Each row is a point on a landscape with many peaks, with its height.
A climber steps from a point to the highest of its 5 nearest points, and stops where none of them is higher. Distance is the straight distance between rows; heights are no part of it.
z_280: -32  -17  -54  -7  20  -30  -57  -41  height 55
z_945: 43  -12  64  -53  -32  -26  25  60  height 197
z_664: -55  25  44  77  16  30  31  36  height 502
z_582: -39  13  28  73  -6  23  24  31  height 535
z_495: 12  -20  -49  -49  18  -19  -41  -14  height 589
z_599: -2  -2  18  37  -30  -1  22  15  height 702
z_417: 22  -2  11  -17  -20  -5  16  4  height 473
z_88: -41  27  75  54  0  10  35  24  height 479
z_610: 5  -4  -34  -30  17  -8  -25  -31  height 344
z_206: -37  9  8  78  -9  22  19  28  height 534
z_923: 43  -1  39  -61  -7  -10  20  34  height 369
z_50: -5  -12  -17  35  -25  2  0  0  height 471
z_974: 26  -17  -25  -20  -17  -9  -5  2  height 571
z_235: -26  19  4  29  16  16  5  -26  height 612
z_763: 57  -8  9  -74  -6  -3  4  47  height 291
z_423: 50  -18  -34  -75  13  -5  -26  28  height 482
z_25: 31  13  10  -58  17  1  5  -5  height 305
z_75: -51  19  20  83  10  31  24  36  height 533
z_924: -12  17  -6  -15  34  6  -11  -46  height 510
z_318: -70  2  -45  53  37  1  -46  -34  height 348
z_552: 35  -31  -38  -38  -18  -13  -12  13  height 555
z_891: 58  -10  -18  -85  17  2  -16  39  height 407
z_98: 7  0  55  14  -39  -14  32  30  height 462
z_705: -18  -15  -41  19  0  -9  -26  -26  height 418
z_479: 14  -25  -41  1  -23  -13  -13  -1  height 598
z_277: 30  -17  30  -5  -53  -16  30  35  height 698
z_519: -4  24  25  -14  20  9  13  -30  height 603
z_959: -18  1  -30  -9  29  -4  -30  -47  height 213
z_676: 10  -9  -11  3  -17  -3  3  -5  height 551
z_415: 37  -13  30  -29  -36  -14  23  33  height 646
z_691: -49  -4  -46  30  29  -14  -51  -43  height 211
z_49: 36  -33  -57  -63  10  -22  -46  11  height 529
z_843: 3  2  38  15  -25  -4  25  12  height 726
z_700: 23  1  44  -23  -25  -14  27  22  height 712
z_359: -19  30  13  2  35  18  5  -43  height 647
z_973: 50  -5  -16  -82  21  3  -14  26  height 406
z_771: -40  35  58  49  17  20  28  3  height 574
z_819: -11  10  56  33  -24  -5  33  20  height 272
z_89: 42  -12  -10  -50  -12  -7  -1  13  height 521
z_247: -36  15  -8  46  21  21  -5  -25  height 545
z_184: -21  35  37  18  25  19  16  -28  height 681
z_657: 1  2  10  12  -12  3  15  -5  height 448
z_983: -18  14  -6  9  26  10  -11  -40  height 557
z_37: -19  1  0  53  -15  13  13  9  height 493
z_42: -17  30  49  23  5  9  25  -9  height 632
z_4: 6  9  -11  -38  29  0  -13  -35  height 295
z_646: 4  -14  -33  -6  -2  -7  -16  -18  height 703
z_994: 7  13  52  -8  -8  -4  26  3  height 335
z_61: 23  8  33  -32  -5  -4  21  4  height 332
z_232: 27  -12  -33  -60  17  -7  -25  -7  height 484
z_625: 29  -12  -25  -46  5  -6  -13  -3  height 523
z_221: 9  -26  -53  -25  -4  -22  -39  -17  height 672
z_397: -21  -9  -29  50  -11  9  -6  0  height 396
z_903: -54  4  -33  63  26  13  -24  -19  height 433
z_146: 27  -3  -4  -37  2  -2  2  -5  height 434
z_745: -36  -11  -45  29  14  -8  -40  -33  height 233
z_344: 43  -2  7  -65  5  -2  3  20  height 405
z_569: 25  0  -18  -48  21  -2  -10  -17  height 377
z_328: 16  -22  -5  28  -50  -5  16  23  height 558
z_922: 30  -26  -21  -6  -35  -9  1  13  height 568
z_330: -44  2  -21  80  4  27  4  19  height 453
z_360: -16  18  39  33  -7  10  26  -1  height 518
z_737: -33  -4  -31  46  9  8  -19  -20  height 383
z_383: -41  27  24  64  13  26  21  7  height 659
z_608: 15  -10  25  15  -44  -9  26  23  height 635
z_561: -42  6  -37  13  38  -8  -43  -53  height 200
z_684: 41  -7  30  -45  -25  -12  20  30  height 569
z_177: -9  13  0  5  10  8  0  -28  height 447

Where does a climber stop that starts at each point below?
z_397 | z_843
z_330 | z_383
z_344 | z_646
z_25 | z_646
z_625 | z_646
z_88 | z_383
z_177 | z_184
z_923 | z_700
z_328 | z_843
z_983 | z_184

Call two points neighbours if one is among the 5 nearest of the other. Go from one point of each pair to the other, from neighbour to neighbour, staying as high as possible. Name the lowest point that can't be avoided.
z_700 / z_843 | z_608
z_646 / z_700 | z_328
z_383 / z_843 | z_360
z_383 / z_184 | z_771
